Points, in no order, along strands that fork, close into loops and pass close to each other.
Two points are linked if the straight distance between their rows is under 38.1. Some points are linked to none.
roz: -4,-4,11,1,-11,-4,-12,-11,14,-9,15,-16,-9,5,6,-9,-1,-5,-6,3,3,-10,-1
bele: -1,-5,1,-2,-9,-14,-12,-10,4,-3,-2,19,7,14,1,18,10,2,-1,-4,4,-28,2
gug: 11,-5,-3,-5,2,4,-11,-2,-16,14,1,-1,-2,11,6,-21,-20,4,0,9,2,-2,12
vafu: -7,-9,-2,4,1,3,-2,-2,21,9,16,-8,-16,6,-12,13,10,-18,7,1,-2,11,15
pinav: -14,5,5,-8,4,3,-3,-12,3,6,-9,-2,-16,-7,-22,-2,0,-19,12,-5,7,17,-3
pufo: 7,9,-14,-3,9,12,11,27,-7,-5,8,5,-5,-3,-1,-7,-4,7,2,5,-21,0,-2
vure: 16,11,-20,-10,7,-5,-5,12,11,-2,-6,-1,-5,-3,-15,-8,10,-4,-1,4,-2,-24,-7
Gis: -10,-15,9,12,-3,-5,-15,-22,-7,-6,-1,16,8,-1,-1,14,-2,0,-7,-13,-4,5,5
Kapu: 20,-2,-10,3,-6,-8,-10,9,16,7,-4,0,-2,9,-10,10,15,-9,5,-7,9,-20,14
zovi: -12,-4,14,-7,-1,-10,1,-3,11,-12,-15,-2,2,-11,-5,10,4,19,-7,6,14,5,8
Zadog: 5,1,11,12,-3,5,4,5,-3,-4,-2,-13,6,1,6,-4,-13,2,10,-17,4,6,15
zurel: -11,3,15,-8,-2,-1,17,-1,-14,3,-2,9,3,-1,1,7,-2,0,8,4,12,20,4
Biku: 9,-2,-3,2,5,-6,9,9,3,-7,9,-3,19,-5,18,3,10,19,-7,-1,-3,-11,9
viri: -8,8,-2,-23,6,-13,2,7,2,-10,-15,-5,-5,-13,-22,0,3,14,-4,9,-2,15,1
pav: 14,-21,6,-4,1,2,-2,4,-21,7,10,1,6,4,-9,10,2,2,3,6,-3,19,12
Zadu: -2,-3,8,2,9,27,14,2,3,17,3,-6,0,-4,12,0,1,-10,8,14,-5,5,-28
bape: -12,1,1,2,-4,-3,1,-17,-18,6,6,-5,9,5,21,-9,-16,12,-13,-5,-9,12,4
Ved: -5,2,2,6,15,20,22,1,-13,6,11,-9,9,-5,19,-2,-13,1,-3,6,-4,10,-2
lok: 18,-19,4,18,6,0,-8,5,-10,-4,4,-10,12,-17,2,-1,4,2,-13,-8,0,9,7
miz: -7,3,-4,0,4,0,1,-13,20,22,-6,-12,8,16,16,10,12,-3,6,10,2,-16,-13
Bita: -7,-14,14,-4,9,-2,9,-16,15,-6,8,-1,-8,1,3,17,-2,6,-10,4,-1,24,1
pebad: 4,-8,6,10,4,-1,3,-5,13,-5,6,3,0,-13,7,0,13,-8,-13,10,-1,-5,-29
dadim: -17,-5,11,-10,13,11,6,-3,-4,2,7,-10,-12,-16,-11,-12,-8,1,0,16,4,19,-7
noza: 0,5,-6,-6,7,4,-5,7,19,8,-13,-21,-9,3,-15,-3,5,-6,18,-2,3,-2,-5
Kezop: -8,-4,11,8,-14,-3,1,-8,-19,3,15,9,12,3,21,-4,-8,10,-7,-10,-1,5,10
mesef: 2,-5,6,-8,7,10,11,9,-2,16,16,-4,-3,-8,-5,-9,13,-17,12,6,7,9,-6
duf: -4,9,1,0,-28,-3,-3,12,-12,-3,-7,0,3,7,11,-15,-7,23,-2,-3,0,-3,-1
Roneg: 11,-7,1,13,-11,1,-10,5,3,-16,13,1,-7,-13,-10,0,2,-8,-4,-13,-2,-1,14
vit: -2,3,5,4,3,0,12,-10,-4,-9,17,-8,1,-1,8,-3,-6,-8,-16,-6,-6,20,4
laf: -6,-5,8,2,0,-4,-19,-13,14,-6,-13,-13,9,5,4,2,-2,12,-4,-4,9,-21,-1
duli: -7,3,11,-5,0,3,28,-3,13,-2,-3,0,3,-4,20,10,-6,15,-3,4,9,9,-13
kaza: 0,-2,-4,6,15,14,4,-3,12,21,-5,-3,0,4,0,7,11,-14,10,11,-7,4,-30
Befe: -3,10,-16,-5,16,-4,16,1,-6,-9,-9,3,4,-7,-11,10,1,-5,0,-7,-4,5,17
guve: 3,8,4,9,1,13,10,3,-2,-2,1,2,1,-10,6,-4,-5,-6,-8,2,-14,17,-36
Mupar: -14,-7,-12,-5,3,-3,7,4,-28,6,-3,4,10,-14,-4,-10,10,9,-16,15,0,8,7
nerop: 2,7,-10,4,2,-3,7,-7,5,17,0,-1,11,21,16,10,12,-11,10,-3,3,-13,-3
mulam: -4,5,19,-1,-23,-6,-4,-5,0,4,-7,-2,5,12,8,-5,-1,-4,16,-4,18,-3,-12
Ref: 8,5,-1,11,4,4,-2,4,10,8,-17,-5,5,16,-2,12,4,-4,19,-11,-1,5,-15
kos: 10,-5,1,-19,0,-9,-20,0,-6,9,7,5,-15,3,-26,-12,6,-12,4,0,-3,11,-8
Sof: -17,3,7,0,-4,-6,-13,-17,3,-8,-18,-5,3,-2,-8,3,-4,-3,3,-5,18,-12,9
Punab: -2,-1,-5,6,8,10,9,14,-8,-7,-1,0,-2,-25,-10,-7,1,3,-15,5,-5,15,-8
puvab: -2,10,11,6,-3,5,18,-1,7,0,-16,-2,13,-5,21,8,-10,20,-5,-6,5,5,-17
Takil: 23,-5,-9,4,-6,-14,-15,10,-10,-3,3,7,11,1,2,-3,7,13,-18,-3,-2,-15,10
pemu: 4,-8,-9,3,25,4,-5,-16,-6,11,6,-4,5,13,1,9,4,-14,0,6,-16,6,-13
naz: -15,8,-11,7,-6,6,6,-5,-23,1,2,-2,7,-5,18,-18,-15,-1,-10,-2,-6,6,0
Ditu: 11,-4,1,13,-2,2,12,15,5,4,4,2,8,1,4,14,16,-7,15,-8,10,2,4
gokad: 6,5,2,7,-3,4,5,0,-13,9,-2,-1,6,10,8,-3,-7,-11,17,-15,12,3,17
berid: -9,5,-10,-12,13,12,9,4,1,4,0,-4,-2,-5,7,-8,-4,2,6,18,-12,-9,-9
likib: 0,-15,6,14,1,12,-4,-7,-2,4,12,8,-3,9,6,14,-3,-7,9,-16,-7,11,16
ked: 17,8,-2,1,4,2,9,14,5,-2,-8,-7,3,5,-1,3,5,2,12,-3,-9,12,-20
dem: -16,-5,23,-7,-10,-11,3,-12,-4,-3,0,11,-5,-4,-3,7,2,-7,2,3,16,15,0
Lolog: 12,1,-4,-12,-1,-8,-5,15,-11,2,0,-2,2,-14,-9,-19,-1,2,0,4,12,-7,11
zam: -4,-5,1,2,-5,2,-20,-4,13,-11,1,-4,-20,5,-14,0,-11,3,0,-5,-10,-1,17
gopo: 6,-4,-2,13,7,8,-13,-4,-4,-3,-2,-23,-2,-7,3,-15,-16,2,-9,-6,-13,10,-11
gelem: 1,-7,3,0,13,7,-5,-4,-11,10,-16,-1,6,3,-5,2,-4,4,6,9,-10,14,-19
pido: 3,-4,8,6,-13,-8,-8,-15,4,-9,19,-5,10,7,13,-6,-1,2,-12,-12,-1,-18,0
siru: -3,15,-15,-11,-4,-14,-2,-11,18,9,1,-8,-6,30,0,9,8,-11,1,2,-7,-8,-7
zunir: -5,-6,-6,-7,20,5,-3,-16,-2,19,-14,-7,4,10,0,8,0,-11,9,12,-3,4,-17
Bidu: -3,14,0,9,-1,5,13,6,0,-5,-11,-6,16,-12,16,-3,-9,19,-5,-10,-2,-2,-4
Rol: 4,-3,3,-2,-2,-6,4,6,23,-3,16,-15,-17,-5,-11,0,14,-12,1,-1,1,7,2
Fisa: 0,2,14,-2,-13,-5,1,4,-6,0,-3,1,4,-6,4,-9,2,2,10,4,17,-5,-7
Tetut: -3,-1,1,-1,-2,-11,-12,-11,5,1,-14,15,6,22,4,20,6,9,9,-9,-3,-13,-7
goge: -12,12,1,2,0,1,5,-7,0,-5,-8,2,-10,0,-10,0,-6,-14,11,-8,1,10,-3
kasud: -20,-1,0,-1,15,-5,6,-16,-3,-6,-11,4,9,-6,8,9,-3,19,-22,3,-4,8,-1
tobot: -7,10,-1,9,-8,4,-2,-7,-9,-2,-18,2,15,-9,14,-7,-8,10,-7,-4,0,-14,-13
Zat: -13,0,-6,-9,8,-10,-5,-15,21,8,5,-3,-6,22,8,9,9,-5,0,15,-5,-14,-4
Fudi: 5,-9,2,3,9,6,-5,12,12,-5,-11,-3,-9,-9,-24,10,6,-2,11,-6,3,10,7
pud: 4,-1,8,11,4,1,11,-4,8,-10,-5,-11,8,-8,6,8,-6,11,-3,-23,7,6,16
momar: -8,-10,3,19,3,8,-15,-2,-13,2,-16,5,13,-18,7,-5,-4,10,-9,1,5,-10,-7
Nemig: -1,8,-1,-1,-8,-7,-7,-5,27,0,-1,-17,-8,23,-4,11,1,-1,4,-9,-1,-5,3
bas: -5,11,-6,-12,5,-7,4,-12,-4,5,-2,-11,-3,4,1,-13,-11,-10,8,4,9,-5,19
gutum: -6,-6,21,6,-14,-8,5,-16,5,-12,3,8,-2,-6,1,12,-1,-5,-13,-11,14,15,0
ruf: 8,-7,-10,3,13,0,4,-3,-4,14,4,-2,15,5,20,6,8,-3,5,5,6,-19,5
kuvu: -2,-3,1,0,7,2,-3,4,-30,9,-15,3,9,4,-10,2,-3,10,3,3,-4,23,-3
bep: -7,6,-3,-8,-2,-3,0,1,8,2,6,14,-10,-4,-14,-1,15,-17,7,2,9,-9,-2
rez: 6,8,-5,-13,-9,-11,-8,-7,8,2,3,1,-2,13,3,-9,8,-7,-4,15,2,-25,-23
Meb: -14,1,6,-7,-9,-6,6,-4,10,6,5,9,-5,10,11,4,6,0,14,7,13,-17,12
gunun: 1,8,-16,-7,4,8,3,3,-7,10,1,14,-4,7,9,-9,-4,-2,6,11,-8,-12,-5
remo: 0,4,-7,-2,3,-6,-9,-16,4,2,-7,-2,9,3,7,-2,6,-12,-6,9,-2,-21,-25
dureb: -3,12,-9,-2,-15,0,-5,-3,-14,-4,15,15,-10,5,1,-15,-13,-8,-16,1,-3,-14,10
zoli: 18,-8,-4,7,5,-3,-21,-2,-12,8,-4,-8,6,5,7,-14,-11,4,-6,0,0,-7,1
Fefo: -7,-5,1,13,-7,0,-14,-8,11,-2,-3,12,-2,1,-3,14,9,-9,2,-10,7,-23,4
Nonu: 5,-13,9,16,6,3,2,1,4,-10,-1,-14,10,-19,3,-1,-5,13,-16,-12,2,11,13
Ven: 5,-4,4,0,10,11,20,13,0,12,1,-1,4,-3,-8,11,14,-7,16,0,10,10,-4
nol: -14,11,-10,-12,8,0,0,0,22,-6,-10,-9,-16,2,-13,2,4,1,10,3,0,-12,8
nif: -7,-4,-4,-8,20,9,10,8,6,-3,-7,-6,4,-13,6,0,5,10,2,16,0,-8,0
Risal: 13,-3,-14,-2,9,1,10,17,15,-3,7,3,-4,6,-11,21,14,1,7,-1,-11,1,10
nesi: -3,-4,0,1,-12,-8,-12,-10,0,-7,13,1,3,7,8,-3,-10,17,-19,-9,-8,-16,18
sukit: 18,8,-6,-6,-3,-9,-8,0,2,-3,2,-24,3,1,0,-18,-1,-10,-5,3,0,-12,-13
Mibit: 1,-13,-3,1,-4,4,-13,10,-4,-1,9,24,-10,6,-8,9,1,8,1,3,-14,0,12
bugo: -12,10,12,10,-15,17,1,-2,8,3,-19,4,-2,-3,5,3,-2,-6,16,-4,4,-6,-22
Ran: 4,2,9,-10,-1,-9,18,3,5,-1,-5,-5,12,13,13,16,4,17,8,-6,4,16,7
Fevaz: 17,5,-1,-1,-12,-5,-5,1,7,2,11,4,-7,25,4,-3,0,-5,1,-6,-3,-10,9
sobod: 22,-13,-7,5,9,-4,-10,4,-4,0,3,-14,5,-12,-9,-8,5,-16,-5,-5,5,-1,9
gefak: -2,10,-21,-3,4,-5,-2,0,-25,3,-10,18,7,10,-7,7,-3,2,-4,-7,-14,6,10
kolot: 14,-2,-3,7,-15,-3,0,14,-17,-7,15,15,-2,-5,-8,0,1,-9,-1,-13,-8,9,13
bibep: 4,-4,14,-12,-9,-15,3,3,7,-4,1,-10,0,14,3,4,2,12,7,2,4,16,4
gofal: -13,12,0,-16,-7,-18,9,-2,3,-15,-4,2,8,-11,-10,1,11,4,-15,8,10,-10,-1
sep: 16,-12,-8,6,10,-1,-11,1,-6,14,2,21,7,8,11,5,8,-2,2,6,1,-24,2
Zosaf: 6,1,1,-8,5,18,16,17,6,16,8,-12,1,-12,3,-13,7,-12,12,15,5,-2,-21
Fifo: -15,9,-10,0,8,-1,0,-11,4,-8,-11,0,7,-6,5,5,-5,7,-8,0,-1,-27,8
Kidaf: -8,-4,4,6,-3,13,-8,4,6,17,1,13,-12,14,2,2,0,-2,22,8,-2,-4,-10
novul: -5,-9,4,15,25,25,11,-6,1,2,-7,2,0,-8,1,17,-15,4,-9,-7,-6,13,-1
loma: -13,9,-3,4,6,13,21,-5,-25,4,2,-3,7,-7,8,-8,-14,-7,-3,-1,-6,16,3
felad: 25,14,-15,-7,-3,-8,-9,7,3,-4,3,-6,-2,6,-8,-15,-1,-5,-6,4,-12,-12,-13
Pib: 11,-16,3,13,5,14,-3,3,-18,7,20,9,2,3,9,0,-6,-9,4,-8,-6,5,12
firav: 1,-9,15,0,0,8,14,9,-13,5,-1,-16,8,-8,8,-8,-11,11,1,7,14,23,3
Nar: 0,4,-9,-13,8,-12,6,-16,6,-3,9,-8,0,19,7,11,-4,-1,0,-3,-10,1,22
Guk: 6,-2,-6,-7,-10,-17,-6,7,-18,1,-5,0,2,15,-3,-5,1,21,-10,1,-12,18,2
tud: -11,-6,10,-7,3,-9,3,-7,14,-18,7,-6,-4,-5,6,8,2,15,-15,10,0,7,4
Kubiv: -19,-7,-5,1,7,-3,11,-5,-15,-3,1,5,9,-13,5,2,2,12,-24,7,0,14,14
fof: -9,-1,6,-15,-11,-2,7,-2,-4,10,15,10,-9,8,13,-9,-2,-2,8,16,9,-10,6
palak: 11,1,-12,1,2,-15,0,8,-4,-10,4,3,15,4,8,4,8,16,-16,-7,-15,-9,9
bapa: 10,6,-6,-1,-19,-5,-15,7,-14,2,-3,12,-6,14,3,-16,-9,15,-9,2,-7,0,-2
Dez: 3,-16,-7,2,8,0,-11,0,5,-8,11,11,-4,-3,-4,10,6,3,-9,5,-14,-6,8
pepu: -3,-6,1,3,-6,3,-14,-2,23,2,16,-11,-21,5,0,-11,-1,-6,-3,8,5,-19,6
popu: -10,14,-2,4,5,0,12,-6,-1,-9,-14,0,-2,-7,-8,8,-10,-8,2,-16,3,16,14
pubor: -5,11,-1,3,-12,1,-4,-6,-9,-6,11,4,-15,-9,-7,-17,-11,-23,-4,-7,4,-6,6
rima: -8,15,-5,-10,-2,2,2,-11,-1,9,8,0,-15,1,-4,-14,-8,-26,8,-1,13,-8,15
niz: -8,8,14,1,-13,-1,1,-13,-2,1,-5,-2,12,15,19,0,-11,10,9,-7,6,-5,-6
Zatif: 5,8,-7,-1,-7,-12,1,-4,-21,4,1,19,8,18,3,6,-3,-1,0,-9,-8,4,7
kosab: 24,0,-5,-13,1,-14,-7,1,6,4,5,-25,2,3,1,-20,0,-2,-1,10,10,-12,6
zilat: -4,-4,0,-2,-4,-6,-10,-10,26,-15,6,-8,-11,14,-4,15,2,8,-3,-6,-14,-4,7
lotu: 11,-9,7,7,-11,6,-8,13,-3,1,17,6,-11,4,5,-14,-3,2,5,5,-4,-1,-10
neve: 2,-6,2,-11,-1,3,2,4,-4,16,27,14,-10,3,1,-11,8,-15,8,15,7,-5,-3
sif: 4,-9,6,1,-4,14,-13,15,-3,11,6,17,-15,5,-4,-10,-4,0,15,7,-4,-3,-11
kuvof: -15,-10,1,8,-2,-6,-20,-18,-11,-2,0,14,7,4,4,5,-4,14,-19,-7,-14,3,-1
nugi: -5,7,5,17,-16,10,1,-2,-6,-7,-5,11,8,-12,6,-6,-5,-1,-9,-4,-8,4,-35
Bidal: 2,-1,6,0,-5,-11,-5,-9,-7,5,-2,20,7,25,7,17,8,0,13,-9,-5,3,-3
Tik: -7,-3,-12,3,22,12,7,-10,6,9,8,-8,2,8,5,9,-3,-11,1,2,-8,-2,5
benet: -19,6,5,-14,0,-1,20,0,-9,0,11,13,-1,2,14,-1,-2,6,5,15,0,4,3
tunuv: 10,-5,-17,-2,0,-9,4,4,18,2,3,-2,1,2,-12,18,20,-9,4,-3,3,-9,23
dori: -4,-4,0,7,5,11,1,-2,-9,0,5,-20,3,-12,10,-15,-12,10,-21,7,-13,18,-15
gik: 5,-13,-3,-2,12,3,-2,2,-30,8,0,-1,11,10,-7,11,-3,10,-3,3,-12,20,10
Famo: -1,-2,12,1,-14,11,2,13,-12,7,0,1,5,-14,13,-17,-2,-4,12,11,4,-3,-20
momim: -4,-3,6,13,11,19,13,-10,3,6,-13,3,-6,-11,4,13,-18,-3,-3,-12,12,18,-15
lanir: -7,8,-9,-4,-8,-2,-11,-12,-5,-5,0,17,-9,12,-4,-4,-13,-4,-9,2,-5,-16,12
tek: 6,7,-13,10,7,7,0,13,5,-11,0,-3,1,-9,2,-5,0,3,-5,-3,-17,-9,-11
torib: 10,-5,-4,0,-7,-3,-12,-2,-1,-6,17,4,-7,6,7,-5,-14,7,-13,-4,-14,-5,25
rore: -3,-5,4,-15,3,-3,-15,-4,-12,6,-3,0,-11,1,-23,-9,-6,-5,8,-1,-3,20,-1
Poza: -4,-11,7,4,5,10,-14,5,10,-7,-5,-4,-15,-1,-14,5,-3,6,5,-2,-8,8,4
Zev: -5,-15,7,12,-8,3,-6,-8,7,3,11,2,-7,3,-3,10,5,-15,9,-8,8,5,20
Nezaz: 1,-2,-5,-7,3,-5,4,12,-31,7,-5,7,10,-13,-18,-9,11,0,-7,6,-2,20,-6
danek: 3,-11,13,1,-2,0,6,-1,-14,4,17,-7,9,1,18,-6,-5,5,-3,7,6,12,12
doran: 7,6,-2,-5,-3,-6,-11,4,25,9,-4,-30,-12,19,-11,-7,0,-1,10,-1,5,-4,-1
geb: 17,-8,2,6,-17,2,-12,7,5,-5,14,18,-11,13,3,0,-5,5,-5,-4,-7,-10,17
lubis: 0,8,-6,-3,4,13,-5,16,15,-3,6,-4,-21,-7,-15,-14,1,-4,12,3,-14,-4,-18
gup: -12,-6,-3,9,-6,6,-18,-9,21,16,11,-1,-18,13,-2,5,1,-11,0,3,4,-14,4
tar: 18,5,-10,-14,-1,-8,-24,6,-8,4,-3,12,-10,-2,-26,-17,0,-8,-3,0,-6,-1,-4
pez: 7,-9,4,3,20,3,12,-2,10,2,-5,-17,1,-18,-9,6,4,-11,-5,1,16,12,-1
pofi: -1,16,-20,-5,6,-3,14,7,-22,-2,-4,5,6,-3,-8,-1,-2,-4,-2,-6,-9,12,14
gud: 5,-7,2,4,0,-5,-27,-10,-2,3,-17,-5,8,6,5,-5,-9,11,-1,-4,5,-18,-6
Vel: -14,14,-10,2,-8,-2,5,15,-13,-9,-13,15,3,-12,-7,-1,3,9,-5,-2,-3,-9,-1
ludop: 8,5,-10,-21,2,-10,10,0,3,2,11,-1,-6,21,-1,7,3,-5,9,2,-3,6,20
roto: 18,-8,-7,-8,6,-8,-3,11,-4,-1,6,-11,1,-7,-14,-4,1,-3,0,0,1,7,19
Vover: 5,-9,3,15,12,5,-2,2,-1,-1,-11,3,15,-21,6,5,11,3,-4,1,11,-11,-9
momul: -6,9,-12,-15,0,-9,-3,4,10,-16,-5,4,-8,-2,-14,0,-2,3,-3,2,1,-16,18
Zud: 13,-4,3,20,3,6,2,1,6,9,-9,-4,11,4,5,11,13,-7,10,-14,8,-1,-9
Pizo: -2,-4,-6,-8,5,-8,-3,-3,1,-2,5,9,-2,-4,-5,3,12,-8,0,9,-1,-5,1
Nogos: 10,-12,-4,7,-1,-7,4,3,18,-10,8,-2,5,-13,-8,20,20,-9,-2,-9,8,-2,18
togul: -3,0,-13,-2,5,1,-25,-10,-9,3,-11,14,-12,6,-8,-6,-16,1,-9,2,-7,-12,13
lopas: -2,-5,8,8,-8,3,1,9,8,-11,11,-1,4,-6,17,-2,2,18,-3,0,3,-19,7
pege: -3,-10,6,-12,18,-5,18,-10,15,-1,2,1,-2,6,-1,25,9,1,-6,8,5,19,5
vas: -7,6,-2,11,3,3,12,-6,-1,-10,8,13,5,-5,11,7,5,-9,-8,-6,-8,-4,-11
lupid: 23,5,-4,2,-11,-6,0,2,-5,15,2,5,0,21,6,-3,4,-12,11,-6,11,-7,13
Paf: -12,-5,4,3,16,5,4,-12,2,0,-17,12,5,-3,9,17,-5,22,-9,2,-4,10,-12
loba: 2,2,10,16,-18,1,-11,9,-3,-14,3,-1,-8,-13,-8,-8,-3,-3,-4,-13,-1,8,-5
rabig: -7,-5,9,3,9,15,11,-4,-7,3,11,-7,6,-8,20,-7,-11,11,-9,11,-11,13,-14
vivi: 2,5,7,-14,-13,-16,-7,-7,11,-9,6,-14,-1,5,-5,-9,3,0,-9,7,7,-11,-12
zilim: -6,6,-9,7,1,8,0,13,-13,-4,-6,17,0,-17,-5,-5,-1,-2,3,-2,4,-15,7
tizud: 8,5,-4,-14,5,-13,1,-8,1,6,-9,-21,9,7,5,-8,-2,-3,6,3,13,-7,13
soti: -7,-2,15,11,1,9,7,-11,6,8,-20,6,-2,-7,3,8,-5,-4,7,-5,18,9,-18
vule: -3,23,1,-9,-7,5,25,13,5,-8,-8,-11,-2,-10,5,-11,-7,1,9,1,2,14,-7
lafaf: 12,9,-5,-2,3,-9,17,2,18,-4,9,-21,-2,5,-6,2,12,-17,-1,-2,3,11,1
gab: -7,15,-1,-13,0,0,27,13,-3,-5,-10,-2,5,-11,-3,-4,-2,10,-1,8,-1,20,-10
naf: -8,9,0,3,-14,12,-8,1,10,13,-12,10,-14,12,-1,-5,-2,-9,23,-1,1,-12,-16
sotu: 21,-8,7,18,-4,2,-14,4,7,3,0,-15,2,6,3,-4,4,-7,9,-10,6,-3,-7
bobu: -3,6,10,5,-17,-5,-13,3,-4,-9,-11,-8,2,-8,-9,-16,-4,2,-3,-5,10,-3,-11
zol: -20,9,4,-7,-6,0,1,-11,-1,5,-8,7,0,16,14,3,-9,8,17,4,2,-9,2
Gegog: -17,5,1,5,-10,0,-8,-8,20,7,-1,-1,-8,3,-11,9,11,-16,3,-2,12,-18,-4
Ritos: 16,-8,3,1,-8,-8,8,6,-23,0,14,7,9,-1,-3,4,6,-9,-2,-5,-2,21,10
tufi: 12,8,-7,-10,8,3,6,25,-2,0,-9,-5,5,-1,-5,-2,3,18,7,7,-14,5,-15
bevi: -14,-2,8,0,-4,-7,-11,-8,4,-14,-22,9,0,-8,-15,14,3,7,5,-6,10,-1,8
tuz: -14,0,11,3,-14,2,-1,4,3,-12,6,2,-5,-13,5,-10,-7,9,1,1,10,-19,15
sadoz: 1,12,-6,3,-20,-10,-4,16,-7,-10,-12,6,12,-1,-1,-4,3,22,-9,-5,0,-16,-5
pone: 5,-2,-4,1,-2,3,-1,7,10,-14,17,0,-18,-11,-21,-1,2,-12,-1,-4,-11,6,14
marut: 1,0,10,-7,-8,15,1,14,6,10,4,-9,-6,-13,8,-22,4,-6,12,13,7,-9,-19
tevav: -5,-4,-10,-3,22,1,3,-13,7,-5,4,-5,1,7,5,9,-8,7,-7,-5,-19,1,14
Giso: 6,14,-3,-17,0,-14,16,1,4,-3,4,-10,-3,8,-8,0,7,-12,7,-1,2,11,5
Vifez: -8,-3,-3,4,5,16,1,14,-3,-1,-7,15,-9,-3,-7,9,-2,0,18,-6,0,-6,16
Bidof: -5,15,-18,-3,3,6,2,-4,2,-1,-6,11,2,3,10,-3,-5,4,1,7,-2,-36,2
sav: -1,10,-1,-10,8,-3,31,4,3,0,-11,7,7,-14,7,13,0,8,-8,8,5,15,-17
kisob: 15,8,-11,-7,-3,-3,-3,9,-21,11,-7,6,1,-1,-5,-20,-9,1,-2,5,5,-1,13
lokek: 9,-6,-1,8,24,15,19,6,0,0,-8,-13,2,-11,-8,12,-3,4,-6,-1,4,16,-2
Duka: -11,14,-5,-23,-1,-15,6,8,7,-16,-1,0,-7,-10,-18,-2,4,7,-5,8,-3,-3,7
pakeg: -10,-1,9,12,-12,3,4,2,-22,2,12,20,3,4,10,0,-5,2,-2,-7,-10,16,-6
dovan: 10,-12,5,8,3,-4,12,-2,11,-3,-1,0,2,-20,-10,16,16,-15,-5,-9,18,8,9
Kati: 3,-1,7,1,2,0,2,-7,0,-4,11,0,-5,-5,2,-6,3,-10,-10,11,-9,14,-27
pom: -9,7,-3,-5,-5,-15,-4,-6,2,-21,-1,2,11,-6,-5,4,10,6,-23,2,-2,-16,-10
Gek: 10,-1,7,-10,-2,-18,-10,2,-3,-3,-4,-17,2,9,-8,-5,-4,12,-1,5,-5,21,-5
fuv: 3,5,-5,4,4,11,-11,17,5,-8,-7,-1,-9,-17,-13,-13,-1,1,6,4,-10,-9,-23
Kob: -7,9,-8,0,19,0,13,-6,9,-8,-13,-13,11,-19,6,2,1,4,-8,4,4,-13,3
lol: -2,13,4,-4,3,1,21,-3,6,3,-20,-6,8,8,9,14,-5,2,18,-9,12,10,0
nom: 2,1,19,9,-19,-5,1,0,6,-16,10,4,0,-1,-1,3,6,-4,-7,-12,3,5,-14
Ves: -3,-2,7,-2,-16,-1,-6,6,9,-5,5,7,-17,-2,-10,-5,-3,-3,7,-4,14,-19,20
feb: 2,-4,-3,8,9,-1,-6,-10,5,3,-5,1,14,-13,5,-1,14,-14,-6,8,10,-20,-22
kefo: 7,-14,4,12,4,18,4,15,-13,0,22,0,-5,-4,3,-5,-3,-5,1,1,-12,9,-5
dos: 3,-1,4,-11,-12,-5,-8,12,-5,-2,1,4,-10,-11,-16,-19,-5,3,4,0,15,-6,24
nezop: 4,-10,5,0,8,16,5,23,-1,5,1,7,-6,-3,-16,7,8,3,19,2,2,5,4
remev: -13,-7,-8,-3,6,-5,-21,-7,-13,-1,-7,9,-8,3,-8,-2,-8,12,-11,8,-16,3,6
Zuvod: 17,-14,5,10,-1,-6,-25,-1,10,-1,-5,-14,-1,10,-3,6,1,3,4,-12,-3,5,-4
Bir: -11,7,13,11,-14,3,10,0,-11,-2,0,20,0,-3,10,1,-1,5,-1,-1,-2,15,-22

How many points has the smallest loop of links through each point below? Write none if it is on no loop.
marut | 11
pav | 16
gunun | 6
pemu | 17
Gegog | 12
ked | none

A fork is a point with three links, a tip a point with one. Leave the first point through the second and follow the links. Name the first fork or tip that comes.
Guk, bapa | nezop
lubis, fuv | Zud
Zud, Ref | lubis
Fefo, bele | tar
naf, bugo | tunuv
pemu, Tik | Rol
Gis, kuvof | sukit
nezop, Vifez | lol
tud, zovi | Lolog
